Each row is a point on a tangle of strands that fork and nearly touch. The rows are in no order.
Two points are linked if the straight distance between their rows is under 114.
j140: [  4  -1 -16 -21 -24  21 -18 -25 -14  -4 -40  10 -29 -24  63 -37   4   3
  -8 -29  38 -21 -10  -4  10  26   6   4   3 -23   8  24 -12 -29   1  34
  -7 -12   4  17   7 -13 -18   7  56 -20  -1  11]
j227: [ 10  10  -9 -20 -23  20  15   6 -31  -2 -24   5 -23 -10   7 -19  35   0
  -7   5  21   4 -21  13  15   8   0  -7 -15   9  14   5  27  -8   7  22
  11 -32  -6   1   1 -13 -25  15   5  12  -1   8]
j578: [-10  33  -4 -13  35 -10  11 -42  51 -17  12  -5   5   4   3 -14  38  11
   1  36   6 -25  17  10  18  -4  -8  12  10   7 -31 -23 -57  -4  -6  30
   3  -1 -39 -12  29   4  -6  20  30   8  -1  11]
j638: [-11   9  22 -20 -27 -28   4  19   4  19 -36 -12  19  26 -21  36  -5  21
   8  -2   0  18   0 -31 -37 -27 -13  10   8  30  10  -7  37  13  39   0
   4  32  10 -30   6   4  18 -12  15 -13 -10 -27]
j31: [-15 -19  13  -3 -18 -27  -2  45  25  15  -7 -37   4 -27 -42   8 -38  25
  11  40 -10   7 -11   5 -21 -17 -34 -21 -20  -6 -27   1  31  23 -11 -21
  16 -36 -18 -25 -21  30  -3 -13 -27  31 -12   0]
j878: [  7  20  -3  19  44   0   4 -30  20 -27  28  14 -10   2  -2 -16   6 -29
  -5  13   2 -18  16  -1  47   6  16  -7  24 -23  -3 -12 -54 -28 -71 -16
 -17  -6 -18  17   4 -34  16  12  -7   5  24   7]
j534: [ 10  25   5 -15   2   5 -16 -34  27 -13  -4  -7 -26  -6  43 -22  22   4
 -19   9  -1 -31   9  13   1  21  12  12  11  20 -17  13 -59  21 -39  44
  46  22 -26   2  10  11  -4  34  43 -35  -9  55]
j953: [ 23 -23   5   1 -43  20  -2  13 -36  36 -15   4  -8 -16  15 -15  17  16
  -5 -23  16  40 -43 -16   5  17 -10 -31  -9 -16 -20  -1  38  26  32 -23
  29 -12  13  18  -3 -16 -29  -3   9  50   5 -20]
j263: [  4  14 -17   6  -7  45  17 -10 -35  -3  13  -6 -32 -18  41 -42  46 -27
 -31  -2  -4  -7  -6   4  25   4  31 -22 -13  13  25   5 -32  14  11  -2
   8   0  12  -7  -4 -14 -23  22   4  -2  18   4]
j854: [ -9 -12   0   8 -19  15   8  -9 -20 -14 -10 -44  39 -18   2 -32  18   8
   4  13 -11  -2  -2  -9 -17 -40 -37  10  -1  22   6   3 -28   5  45 -10
  13  29 -11 -22  33  15  13   3 -13 -26   4 -46]
j400: [  6   9  12   3  11 -12 -19 -42  48   0  12  15 -12   4   5   1 -14  18
   7  -6   5 -40  -6   7  12  18 -11  15  27 -12 -32  -2 -46  -1  -1 -14
 -17   9  -6  -3  -1 -14  14 -12  40  -2   1  21]
j805: [ 15  -4   7   9 -12  14 -11  -7 -24   1  -9  23   4   7 -30  28  18   4
  -1 -13   5  36 -14  -5  20 -11  -5  14  11   4   9 -10  17  16  22  -5
 -13 -10  22   0   6  -3  17 -11 -13  -6  -5 -11]
j166: [-28  15 -14   9  16 -25   0   8  29 -11  17 -25  13   5 -36  23 -21 -10
 -22  14 -11   0  36   0  -4 -16 -27   5 -52  -8  -6 -30   9   1 -46   4
 -13  -3 -12 -12 -10  42   9  12 -48  -2  -6  22]
j610: [ -5  10 -22  22   5  26  29  11 -28 -32   7 -13  -6 -21 -22 -14  39 -18
 -18  22  15  24   2   4  28 -16 -35 -13 -65  -8  15 -35  17 -12 -37  10
  -6 -44 -18   9  25  -1 -23  37 -55   9  10   7]
j872: [  2 -12   3  19  32 -15  28  12  50  -9  35   0  19   8 -16  -1 -15  -4
  20  38   1  -3  20 -10   9 -21 -11   4 -19  11 -13 -36 -23 -15 -17  -8
 -16  15  12 -30  13  -8 -12  -2 -18 -11   5   2]
j173: [ -8  -7  -9  20  25  -8  18  53  37   0  39  -6  16  11  -7   6 -21 -13
   1  45 -35 -30  30  10 -10 -47  33   9 -18  21   7 -22 -43   4  -5   2
  25  39 -17 -40  10  15  22  -5 -18 -36  -6  23]
j81: [  7  20 -16 -22 -25  37   0 -30 -33  -8 -39  19 -24 -22  26 -23  31  -6
   3 -22  29 -28 -15  13  27  21  -2   1  -4 -25   9  16  -3 -30   3  23
 -12 -32   2  24   9 -28 -18  18  32   9  12  -7]
j235: [-16  -4   8   3   1 -15 -16 -20  33   5  11  16  31  31  12   8  -6   7
   7 -42  -1 -20  17 -16 -33 -23 -20  23  -3  -5 -22 -15 -10 -22  44  -6
 -23  48   0  -1   4  -4  34 -14  31 -13  15 -32]
j350: [ 27 -18   1   1   6 -12  23  -1  15 -23 -10  34   3   3 -10  22 -16  -1
  26   1  41  21   8  -4  16   0 -15   1 -18  -5   0  -7  30 -29 -13  18
 -26 -11  23   1  12 -17 -31   1  -5   9 -12 -10]
j415: [ 28  12  20  23  21 -14  -1 -33  31   0  18  45  -6  28  11  12   7  -8
   2 -10  30  27   8  -7  29  -6  17  18  12  -8 -14 -18 -22  26  19   4
 -20  21  42  -1   6 -23   6   2  24  -5   2   9]
j977: [-33  14  23   1  -5 -16  -8  56  16  44 -20  -4  15  21 -51  39 -39  27
  -6  19 -10  35  17 -10 -28  19  37 -21  18   7  39   5  53  11 -21  -4
  14 -30  -8   2 -26 -15  -4  -5   1  26 -15  -4]
j968: [-10   5   0   9  -2  39   4 -24 -25   2   3  19 -15  -5  29 -32  23 -22
  -8  -1 -13   3   4  14  14  11  54   5  31  13  30  12 -38  16  25  -8
  15  10  23 -11  -3 -18   8   3   2 -16  17  -7]
j105: [-12   2  18   2 -39  35 -18 -24 -44  14 -29  -4  -7  -7 -18 -11  16  10
 -13 -14 -11   0 -41   5  18  22  12   2  34   0  28  20   2  22  18 -30
   5 -29   1  10 -12   1  15 -11  -3   5  24 -11]
j283: [-34  29   8  -5 -10 -18 -11  43  -3  35 -18 -10   6  14 -53  30 -14  22
 -23  10 -29  10   9  18 -22  35  29 -14  21  -3  37  13  64   1 -25   4
  13 -44 -26   9 -48   7   1  14 -19  34  -5  12]
j539: [  9 -27  35  20 -19   3   1  42  -9   9 -22   3  14  -8 -36  26 -47  14
   8  32 -17  45 -15  -5  12 -25  21  -4   6  -5  25   3  30  40   0 -29
  10 -35  16 -23 -17  -2  21  -2 -20   0 -32  -8]
j352: [ 17 -13   4 -26  -6 -16  -9   0  22 -28  -9 -15 -15  -4  13   1 -38  25
   6  11  25 -30  -4 -12  -4   2 -26   8 -16  -4 -21  16 -10 -20 -19  27
   5  -9 -15  -2  10  21 -17  -5  26 -24 -33  26]
j265: [-32   6 -27  26  19  -1   1   7  -8 -26  14 -31   7 -15 -28  -1   5 -26
 -26  13  -3   7  20   0   5 -21 -34  -3 -53 -11   4 -36   5 -10 -68  -5
 -10 -23 -25  -5   7  24  -2  24 -63   7  15   4]
j421: [ 17 -23  10  -9 -30  -6  -4  39 -21  36 -18  -2   3  -3   9   7 -11  10
 -12 -22  27  51 -21 -25 -24  20 -16 -39 -24 -22  -8  -6  75  -4   2   9
  13 -20  -1  18   4 -11 -36 -10  12  49 -18 -22]
j529: [ 28  -7   2   7  16  -3  -6  -7  -3   8  10  38 -13  23  17  24 -12 -15
   7 -26  24  53  -6 -12  17   5  32   6  19  -7 -18  10  10  38  30  -3
 -26  20  49  16  -7 -14   4  -9  21  -3 -12  13]
j745: [  6 -39  13   4  15  21  11  14 -28  -9  14  -2 -15 -29   1 -34 -16   9
  27  33 -20  -6 -11  23   7 -11  20  -6  39  20 -18  21 -27  13  24 -17
   3  -8   6  -6   3   6  10 -21  -9 -15  -7  -1]
j471: [ 11  11  16  39  16  35  -4 -31 -20 -35   6  10  15  -9  -4  -7  16 -18
   1  13  -1  26 -11 -16  54 -23  32   9  14 -10  41 -12 -27   0  -2 -11
  -1 -11  15  -8  18 -29  27   4 -18 -29  25 -13]
j626: [ -7  16 -11 -14  -7   6 -10   5 -14  41  10  -1 -21  16  39  -4  10 -12
  -7 -50  16  15  -7 -10  -9  40  16 -34   3 -14   0  13  29   3   6   3
 -11   4  14  29 -18 -12 -29 -12  21  39   9   2]
j458: [  4   6  25 -30 -25  -2 -21  20 -11  30 -20   3 -21   5 -11   9 -16  35
  -3  13   8  14 -40   2 -21  39  22 -23  40   3  -3  18  43  10 -15  10
  32 -34 -16   4 -21 -19 -17 -20  19  40 -19   3]
j877: [  7  10 -24  -4  40   0  13 -14 -23 -38  -4   8  18  -4  12 -18  17  -4
   4  37  10 -19  30  21  14 -30  24  26  10  16  15  -2 -34 -43   5  36
  -5 -16 -22  -8  40   5   4   3   6 -30  -4 -20]
j695: [ -2  -8 -19  12  -4  26  10 -18 -29   9  17   1  16   2  48 -45  34 -24
  -6 -23  -7 -10  19  -8  -7  -6   9  -7 -14   2  17   2 -21 -13  58   1
 -15  31  19   1  10 -12   2  15  26 -13  40 -37]
j692: [  5  -4  33 -21 -16  -5  -1  46  14  26 -10  13  -3  15 -16  21 -31  23
   9  32   4  31 -13   0 -25  19  48 -14  30  14  26  13  32  16  -3  -1
  35 -27   9 -11 -14 -27 -14 -10  23  19 -27   7]
j450: [  8  26   1 -14  -6   6  -9 -36  18   8 -10  -2 -40  -2  51 -29  40  -4
 -19  -7  22 -11  -2   4   4  25   4  -4  -3  12 -18  16 -32  20  -6  35
  18  17  -5  -8  -5   8 -22  30  39  -8   5  32]
j842: [  1 -25   0   2 -16 -15   1   4  31  10  15 -11   2   7  43   9 -41  -1
  -7 -30  11   2 -12 -32 -29  41 -32 -30 -12 -17 -19  11  21  -2 -14 -10
  18  34   2  -9  -7  -5 -43 -22  27  16  10   6]
j830: [ -4  31  -2 -26   4 -40  24  -9  56  11   6  28  -3  32   2  24   2 -12
   4  17   4 -38  19  -6 -13  31  11   5  -3   3  -2  -1  -4 -16 -49  31
  19  15 -25   8 -15   5 -29  26  14  22 -10  57]
j67: [-12  17   3   1 -32  38 -27 -42 -26   6 -36   4   8 -12 -29  -3  25  23
 -11 -29   0 -14 -30   4  23  12 -23  19  19 -16  26   8  -8 -11  17  -5
  -4 -26 -18  11  20 -12  30   3   8  -9  27 -26]
j711: [ -9 -34   1   9   9  14  23  33 -21 -18 -17  16  18   1   4   4 -21 -20
  16  27 -16  13  14   6  -1   0  32  -7   6   5  71   8   6 -12 -13  -6
   4 -11  23 -23  -6  -2  -9   9 -26 -16   0 -23]
j667: [-18  22 -34  -4  24   1  -5 -15 -26 -24  12 -30   1  -9 -14 -17  42  -7
 -14  10  -2 -23   7  26  16 -19 -16   3  -6   6 -14 -10 -19  -3 -14  22
 -10 -25 -31  14  26  27  13   5 -25 -14   0  -8]
j530: [  1   4   2   5  -9  24 -20  25 -49   5 -25  23 -14   7 -27  48   3 -18
 -31 -39  -4  42 -25  11  20  29   5  -9 -13 -27  31  -2  59  14 -13  -2
 -14 -27   4  37 -21 -16   2  11 -19   9 -11   3]
j756: [ 17 -39  18  30   3   2   2  -8 -15 -12  10 -26  29 -36 -17 -14 -13   3
  19  16 -18  25 -12 -17  10 -27 -26  -2   9   3 -25   8 -26  18  14 -52
  -5   0   7   6  12  19  35 -16 -35 -22 -17 -28]
j98: [ 11  -2 -12  10 -21  29 -10  16 -73  10 -15   5 -16 -27  -3   1   1 -19
 -14 -49   2  18 -27  14   4  10 -10 -17 -20 -34  -1  21  42   1   5  -8
 -21 -37   2  54 -15  -4   5  -4 -18  15 -12   0]
j555: [  8  25 -13 -22  24 -17 -25 -38  10   2  -6   5 -10   6 -14   9  26  22
   6 -34  17 -13   4  21   2  -7 -29  25  12  -7 -47  -6   7  -7  27  27
 -20 -14 -12  25  19  20  12 -13  12   5   0   2]
j319: [ 17 -19   3  19  13 -12  34  10  19 -30  11  17  10   0  -6   7 -16 -13
  19  32  23  14  13 -12  23 -13  -6  -2 -29   5  -1 -33   6 -17 -42   4
 -18  -1  35 -14  11 -14 -21  13 -28  -1  -5  -2]
j437: [ 14  24 -14 -29  12 -15 -13 -28  11 -32  -9  14 -18   7  -4   9  -6   6
  -5   7  23 -33  12  17  11   9  -8  19   0  -7  -9  13 -16 -29 -33  49
  -8 -28 -27  15  19  15  -3   5  19 -24 -25  30]
j620: [  0  10   6  45 -16  30  12 -16 -38 -19  -4  10  34  -5  -1  -6  29 -28
  -7 -24 -13  42 -12 -23  36 -30  -3  16 -11  -9  42 -17 -11  14  12 -35
 -11  13  19  -4  28 -23  26  13 -29 -19  16 -29]
j241: [-10 -25  -7  15  22   1  15  47  13   1  31   2   8   7  11   7 -29 -19
   5  26 -38 -17  16  21 -19 -13  30  -4   8  21   3   5 -21  14   8 -11
  18  33  13 -43 -12  -6  13 -13 -23 -29   4  18]
j407: [ 16  21   9  25  23  12 -12 -29  39 -25  25 -13 -23 -12  32 -24   6  -3
 -25  22  12  -9   7   0  27  -4  17   0   4   6  -6  -5 -67  11 -27  20
  38  32 -12 -11  14  -1   2  25  40 -47  -1  52]
j593: [  9  12  -9   1  -5  10  32  -3 -18 -13   0  -3  -8 -12 -11 -17  51  -1
   2  23  25  13  -2  15  28 -14 -13  -7 -31  22   5 -30   8  -9  -1  25
   2 -27   6 -10  17  -5 -39  27 -28  14   8   1]
j533: [  1 -14   4   6 -44  33  -5 -15 -26  25 -22  -6  -2   1  18 -12  26   6
  -2 -27   8  22 -40 -18   4  19  -1 -11   3   5  14   3  12  27  29 -30
  22  -3  23   2  -3 -16 -14  -1  18  22  36 -15]
j236: [ -4  12   8  21   7   9  -6 -31  11 -16  15 -28  25  -3  -7 -25  44  23
   4  16   6   6 -10   2   8 -42 -23  23  -1  17 -21 -18 -33  18  43   3
   8  18  -7 -20  45   2  19   5  16 -11  21 -23]
j763: [-13  -5  26  -6 -27 -29 -17  25  -4  34 -29 -18   5   7 -25  46 -33  22
 -15 -19 -23  19 -13 -30 -32  -6   2  -5  14   3   9   7  34  18  17 -31
   5  15  -1  -6 -15  10  22 -20  15  -6 -16 -14]
j477: [ 19  15  14  38  43  18 -15 -31   4 -29  20  -4   3 -10  -2 -17   8 -15
 -12   6   4   2  -1  -8  50 -19  13   8  27 -22   3  -9 -46   0 -32  -8
 -10  -7  -5   9  17 -25  33   2   5 -32  16  12]
j760: [ 23 -17  -6  17  28 -13  -8  27 -10  12  24  21   2   3   2  21 -26 -23
  24  -5   1  52   6   3   3 -19  23   5   0 -17 -27   1  21  30  14 -16
 -38   6  46  16 -16   7  16  -8 -25   1 -23   6]
j410: [ -5  26  15  -8   3 -33  20 -14  51   0  -1  38  16  42 -27  29 -13  -5
  -3  10 -12 -42  34 -14   3  22  28  21   9  -1  27 -11  -9 -27 -47  21
   6   9 -17  18 -19 -23 -24  31  11  15  -8  34]
j124: [  2   4   7   6  -2  -8 -22 -15   9 -10   7  -1 -12   6  18   3  -8  -8
 -28 -14 -11 -23  -3  -4 -13   5  19   9 -10   8  18   7 -24   4 -17  14
  25  15   1  -5  -7  14  17   1  10 -33  -4  34]
j834: [  3  -3   5   1  12 -27   1  -4  20   7  25  21  34  38  12  12   9 -10
  11 -18  -7   8  28 -12 -29 -31  -4  20 -13  19 -18 -28  -1  11  42  -7
 -21  59  29 -15   0   5  23  -6   0 -15  -5 -34]
j750: [  6  42  -2 -19  25  -8  -7 -53  44  -8   2  17  -4  11  14 -13  40   4
 -10  24   3 -34  27  19   5   4  15  22  22   7 -22  -2 -64  -4 -19  44
  27  14 -40  -1  16   6  14  35  51  -7  -3  32]
j658: [-29 -36 -14   3  10   1   9  58  -2  21  23 -16  11 -10  -6  -9 -32  -2
  18  30 -38  -6   0  24 -43  -7   5 -21   8  10 -16  13   1   0  10 -24
   1   7   3 -25 -23   7   2 -25 -36   5   1   1]
j710: [ 33  -7  10  -7  13 -25  10 -18  60  -8  21  -2 -15 -15  29 -14   7  21
  32  29  28  -5  -4   0   0   7 -32   2  -5  13 -71  -3 -13  17  23  11
   4  19   5 -14   3   3 -23   0  36  -3   2   8]
j773: [-22   9  -2 -22   8 -22 -18  28   0  39   8 -36   1   1  -8  14  -9   9
  13 -29 -30  -3  -6  -4 -65 -10 -12  -6  22  23 -39   3  33  19  30 -15
   6  34 -10  -3 -19  33  10 -31  -7  18   6  -6]
j551: [  4   9   0 -19  15 -19 -17 -25   7  16   5  -9   3 -29 -12  -4   8  23
  30 -40  -2 -12  11   3 -17  -3 -32  10  11 -15 -58   6  16  -2  32 -16
 -10  -2 -13  39  -8  30   8 -34  -8  33   7 -12]
j865: [  5 -30  19  15 -21 -10   1  24 -15   1  -5 -32  17 -28 -41  14 -52  20
   6  23 -37  15 -17  -8   8 -18 -17 -11   3  -4  -2  11  -1  41  -4 -48
  -8  -9  -1 -15 -11  18  44 -14 -32  -7 -19  -7]
j821: [-19 -30  12  -1 -22   9  10  49 -15 -10 -26 -15   8 -12 -15  -6 -31  -9
  -9  37 -12  -4  -6  10 -23  -2  16 -14  -6   7  59  23  21  -8 -21  -5
  20 -26   5 -36 -17   7 -12   9 -24  -9  -7  -4]
j314: [ 21 -29  -7 -30  -4   5 -12  -7  -6 -19 -17   1 -31 -26  41 -27 -26  14
   8   7  24 -17 -15   8  -8  17  -2  -1  10  -7 -14  32  -7 -25  -9  30
   3  -7  -7   9   1  10 -21 -11  32 -19 -23  17]
j416: [  4   6  12   0  -9  -7 -12  -8   6  -9   7  -7 -12   3 -20  13   8  10
 -14   1  -2   6 -14   1  13   1 -11   7 -10  13   3  -1  -5  17 -10   1
  12 -12   9 -11   0  18  11  -3 -10  -3   0  18]
j396: [-11   1 -16  14  31  20   8 -13  -3  -9  24  19 -20   9  20 -24  18 -41
  -1 -16  -7 -10  16  13  35  26  29 -13  16 -15  12   1 -20 -11 -39 -20
 -25   9   9   9 -13 -30  -3   4 -13  20  30  -4]
j699: [ 37 -29   5 -10  -4 -27  -3  -3  36 -16   6 -10 -14 -10  30  -5 -20  19
  21  15  38  -1 -14 -12 -10   9 -45  -8 -35  -2 -58   3  14   1   4  18
  14  12   7  -2   7  14 -25  -3  25  -9 -11  16]
j451: [  2   9 -22  12  -9  10  -2   0 -50  -1   7  -6   2 -13  -9  -2   9 -30
 -16 -39  -6   9   2   7  11  -6 -23 -10 -40 -21   6  -9  25   3  -7 -21
 -29 -16   2  36  -6  10   9   0 -41  23   5  -7]
j363: [ 18  -3  -8 -24 -23   4  16  22 -31  25 -24   1   4 -13   6  10   7  -4
   7 -41  26  23 -11  -9 -15   7 -34 -24 -26 -20  -8  -8  69 -32  15   5
 -10  -6  -7  25   6  10 -33  -4  -2  34 -24 -25]
j755: [ -1  27 -24 -20  21  -3 -11 -27  -6  -6  15 -22 -23  -7   0 -10  48   7
  -2 -12  12 -12  10  30  10  -7 -36   4  -6  -3 -53  -8  -8   8   7  29
 -14 -20 -17  23  18  34  -5   2 -13  10  -5   1]
j691: [ 10 -13 -11  14  18 -20   7  25   4  18  20  12  27  23  11  23   5 -30
  20 -10   3  49  16  -4 -20 -21   2   3 -14   9 -15 -27  23  35  25  -4
 -23  34  55 -13 -12   7  -2  -5 -23  -1 -21 -14]
j505: [  6  12   6 -17   3 -25  -2 -25  46  -3   2  29 -18  18  30   7 -14 -11
  -6 -16  18 -39   2  -4 -13  42  -7  -9   1 -22 -15  13 -11 -32 -56  28
   0  18 -16  10 -13   0 -30  12  39   7 -16  43]
j351: [  9  13  23  -2   6  -9  18 -23  32 -20  -5  27   6  15 -12  10 -19   4
   5  26 -18 -41  28 -11  16  11  37  26  15   8  38   4 -40 -26 -34  14
  37   6  -9  -3   6 -25  -4  14  11 -12  -4  23]
j320: [ 12  20 -37 -35  36 -10  12 -16  -2 -34 -22  14  -6   7  -3  -3  17  -1
   7  36   7 -32  20  36  14 -11  18  28  25  19   0  17 -27 -42 -11  50
  -2 -29 -29   2  22   6   3   5  18 -14 -17   1]
j142: [ 23 -44   3  -4 -17 -15   2   4  15   7   7  -4   6  -8  54 -13 -26   4
  14  -3  23  16 -20 -24 -16  26 -26 -30 -19   2 -29  13  21   8  25  -4
  16  34  17  -7 -11 -13 -40  -9  35   1  -1  -5]
j178: [ -1  24   5 -36  -2   1  -8  20  -5  38   0   7 -27  10  17 -10  18   2
 -12 -15  12  20 -20   8 -16  33  24 -31  15   3 -11   8  43  15 -20  22
  15 -17  -2  -1 -29  -8 -33   0   8  58  -7  17]
j489: [  6 -12 -12 -24 -12  -9  19  33 -33   6 -36   5  19  -4 -11  24 -10  -9
  13 -25  19  22   9  -6 -25 -12 -32   0 -21  -6  10  -2  62 -45  14  22
 -39   9   9  17   9  14  -7  -9  -9  -4 -33 -32]
j788: [-15 -38  19  11 -20  20  12  33 -31 -11 -23  16  23   5  -8  28 -45  -2
  17   8 -18  38 -10 -19  -5  -5  31  -6  19  -8  45  16  21  17   1 -34
  11  -2  33 -15 -14 -13  15  -6 -15  -6 -17 -29]
j820: [ -3 -17   3  -7 -15 -28  -7   3  40  -7   5   8   1  23  19  27 -49   0
  -9 -20  24 -22  -9 -26 -16  42 -26 -15 -23 -21   1  -5  21 -24 -48   4
  10  13  -6   8 -10   6 -34 -10  18  15  -6  32]
j278: [ -6  -5 -18  19  33   2   9   2 -10 -43  10   1  25  -2  -8 -11  -3  -3
  -7  46 -20 -24  32   9   2 -42  25  24   5  22  35  -5 -41 -29   4  12
  17   5 -22 -28  36  12  12  -6 -13 -44   3 -24]
j734: [-31   5  -4  -2   4 -47   5  18  40   0   8  -3   5   5 -46  40 -41  17
  -2  17 -15 -10  22  -8  -3  -5 -18   9 -26 -17  10 -23  22  -8 -42  -9
 -10  -6 -23 -11 -23  14  -4   0 -29  23  -5  26]
j50: [ 36  13  22   8  17 -19   3 -26  31 -17   3  47 -11  12 -20  31   3  16
   8   9  36  18  -5  -1  40  -1 -11  16  -7  -6 -19 -25  11   4 -11  21
 -10  -4  25   6   7 -15 -16  -2   7   4 -19  28]
j499: [  0  13   5  11 -23  18  -4  11 -55  12 -36  33   2   4 -40  55  17  -9
 -14 -33  -2  41 -18  -4  19  -2 -13   6  -7  -9  41 -14  52  16  10  -4
 -22  -5   6  22  -5 -13   9  21 -28  -7  -9 -22]
j406: [  1  12  10 -21 -21 -24  -7  16  -4  31 -15 -39  -5  -2  -3  15  10   8
   8 -24  -3   9 -15 -14 -65 -18 -25  -1  -3  30 -25  -9  55  11  39   5
  14  24  -3 -15   1  26   0  -8  13  11   6 -22]
j32: [-24   1  10  -9 -17 -31  -3  27  34  20  -5 -21 -10  -8 -60  27 -56  50
   1  27 -20 -12  -8  -4  -5  10 -15  -6   0 -12   2   1  32  11 -26 -29
  14 -35 -29 -10 -28   8   0 -13 -24  44 -15  14]
j836: [-12 -20   4  -4  -1  13  16  -7 -11 -21 -12  -6  21   3   6 -26   9  -2
   9  21 -14 -16   8  -4 -14 -26   1  15   8  21  39   9 -24 -24  22   0
  16  14   1 -37  21   1   6   3  -9 -34  24 -30]
j58: [-10   4 -11   3 -12  27 -14 -40 -17  14  -3   9  19   2  14 -36  31 -12
   8 -33  -7  -9  12  -1 -14  -2  -1  21  21  -9   2   6 -23 -30  64 -11
 -28  10  15  20  14 -11  31  -4  16  -5  40 -35]
j215: [  8  10   9  -2  28 -19  13 -31  51  -9  20  14   0   6   3  -7   3  21
  28  26  10 -22  10   7   6   0 -17  15  16   3 -44 -12 -43 -15  18  11
 -11  16  -6  -9  16  -7   1  -2  31  11   4   5]
j666: [ -6  30 -15  19 -14  34 -37 -53 -27   6 -20   9  10 -11   2 -21  37  11
 -21 -39  13 -11  -6   8  18  -2 -13  21  12 -31  14  -2 -22 -16  28  10
 -25 -18   0  23  31 -16  40   8  33 -14  33 -18]
j660: [-24  -1   6  -5 -14 -15 -10   6  25   9   1 -23 -11  -2 -43  26 -47  47
  13  20 -36 -43 -13  -3   2   6   7  11  22   3   4  16  -3   8   0 -41
  -3  -8 -32  -3 -20  -2  26 -20 -17   7 -11  13]
j343: [-10 -24  24  -7 -28 -15  -9  12  16  10 -21 -11   1   8 -27  43 -56  43
  15  -2 -12 -23 -14 -29  -1  -2   7   6  18   2  20  16   7  -7  12 -35
   3   6 -15  -3  -7 -12  18 -28  14  -9 -13  -2]
j589: [ -2 -10   5  31  35  -4  27  29  63 -13  46  -8   4  18  -6   3 -23  -5
  -3  51 -17 -34  21   1  16 -26  10  -2 -22  10 -17 -37 -45  -1 -24  -6
  16  34 -21 -27  15   0   8  -7 -12 -32  -4  45]
j718: [-33   4 -28   7  33   1  16  11 -15  17  24  22   6  22  -4  -3  15 -33
   2  -9 -17   7  30  19   6  10  28  -5   2   2  10 -18   3  -9 -15 -20
 -30   7  13  10 -24 -13  -7  -1 -29  33  28 -20]
j159: [  8 -26  12   5  -4  34  -4  -4 -26   4   5   1 -16 -16  34 -31  -2   0
  10  -1 -13   5 -19   9   0   3  29   4  31  20   1  28 -26  29  35 -13
  16  13  23 -15 -16   0  13 -11   9 -22   6   0]
j580: [  4  23 -27   5  -6  24   1 -18 -30   1   8 -22 -41 -28  58 -49  57 -21
 -27  -7  19 -20  -2   8  22   0   1 -23 -20   4 -14   9 -30  16  20  29
  12   2  -3  -2   1   3 -25  40  27 -11   0  16]
j553: [-17  -2  21  -5 -31  14   4  35 -15   5 -26 -23   1 -12 -24 -15  -2  -3
 -33  35 -28   3 -10  20 -10  25  30 -13   9  19  51  15  19  17 -30   5
  48 -35  -2 -12 -29  11 -14  20 -18  15  -1  18]
j114: [ -9  16   4  -2 -14  -3 -22  17 -16  12  -2 -19 -16   2 -23   5  -3  -1
 -40  -3 -27  -7  -4  26  -4  34  28 -12  14   6  30  16  32  20 -33   4
  19 -42  -4  15 -45   9  15   3 -18   7  -5  21]
j207: [ 31 -36   6   4  15  16   7  -7  -9 -12  24 -21   7 -39  -3 -36  -8  16
  32  37   3  11 -13   5  13 -25  -4   0  16   9 -36  14 -36  16  29 -38
  -6  -5  15   5  21  10  16 -11 -15 -15  -9 -10]
j27: [-14   7   1  13  -2  -4  -7 -18  41  -8  34 -38  13   5   0 -14  33  15
  -9  12 -16  -9  -2  -8  -7 -16 -35  12 -18  26 -26 -26 -38  31  14  -2
  26  32 -13 -29  18  11   2   4  -2 -12  32 -13]
j713: [ 15  -7 -12 -21   7 -23  16  30  -9  -8 -26  13   7  18   0  22 -21 -12
  20   2  29  11  14   7 -23 -14   0   2 -11  -3  23  10  43 -41  -6  39
 -31 -12  14  -6   9   6 -20  -5  -5 -12 -26 -13]
j455: [-19  12   8  -3  -1   0 -24 -13  30  13  13   9 -17  12   6   7 -10  15
  -5 -31 -20 -42 -10   9 -16  31   5  12  20   4 -12  15 -34  -6  -3 -18
  14  28 -12  -5 -20  -5  16 -20  31  -3  12  34]
j778: [ -6   8 -18 -16  -1  14  -4  -4 -25  30  -7  10 -10  15  11   9  12  -1
  12 -63   9   9  -4  -6  -7  28   7 -13  21 -26 -14  16  31  -6  12 -11
 -25  -8   7  46 -12  -3  -8 -20  -1  41  16 -25]
j338: [-18 -10 -24 -16 -11  17  21   0 -10   3   2 -28  -3   7  47 -44  23 -23
  -1 -10 -12 -38   7   9 -25  12 -16 -12 -17   9   6  10 -21 -24  30   2
   8  23 -10  -3  -2  -1 -24   4  13  -2  40 -14]
j629: [ -8   8 -27   2   5  -4 -10   1 -41 -11  13  -3   1  11   3  -8  35 -34
 -21 -22  -8  -5  17   8   0 -27   2   8 -29   9  15  -7 -11  -5   0   7
 -23  -1  -5  12   9  12  20  12 -24  -8  -1 -17]
j201: [-10 -20   2  34 -22  27  -1 -15 -34 -22  -4  -2  24   6   8   0 -12 -34
 -11 -39 -11  10   2 -28  21  -4  -5   5 -17 -18  42   0 -14  -5 -25 -37
 -18  18  17   5   9 -22  32   3 -24 -24  22 -37]
j89: [-19 -14 -13 -13  10 -26   0  56  -2  23  14 -37  13 -19 -12   2 -17   5
  25   4 -36 -10  12  11 -59 -19 -20 -12   5   9 -41  18  19   9  30 -26
 -10  17 -10   2 -12  41  12 -30 -32   6  -2  -7]
j619: [-10   1 -26  -7  18   2   2  -3 -17  12  14  20  12  23   1   3   9 -21
  23 -43  -7  17  28  -4 -10   2  18   7   9 -19 -17   1  15 -11  26 -26
 -53   9  22  43 -15  -2   1 -19 -20  36  15 -32]

A fork is a point with three links. Follow the links from the first point to the second and name the forks in between, in order.
j734 / j820: j352, j699
j872 / j58: j350
j400 / j854: j215, j699, j352
j529 / j265: j350, j32
j320 / j455: j352, j699, j215
j551 / j159: j215, j534

A fork is a point with three links, a tip a point with one. Leave the first point through the second and follow the links. Name the first fork or tip that comes.
j241 / j658: j32
j235 / j834: j350
j283 / j114: j534
j351 / j410: j699
j530 / j499: j215
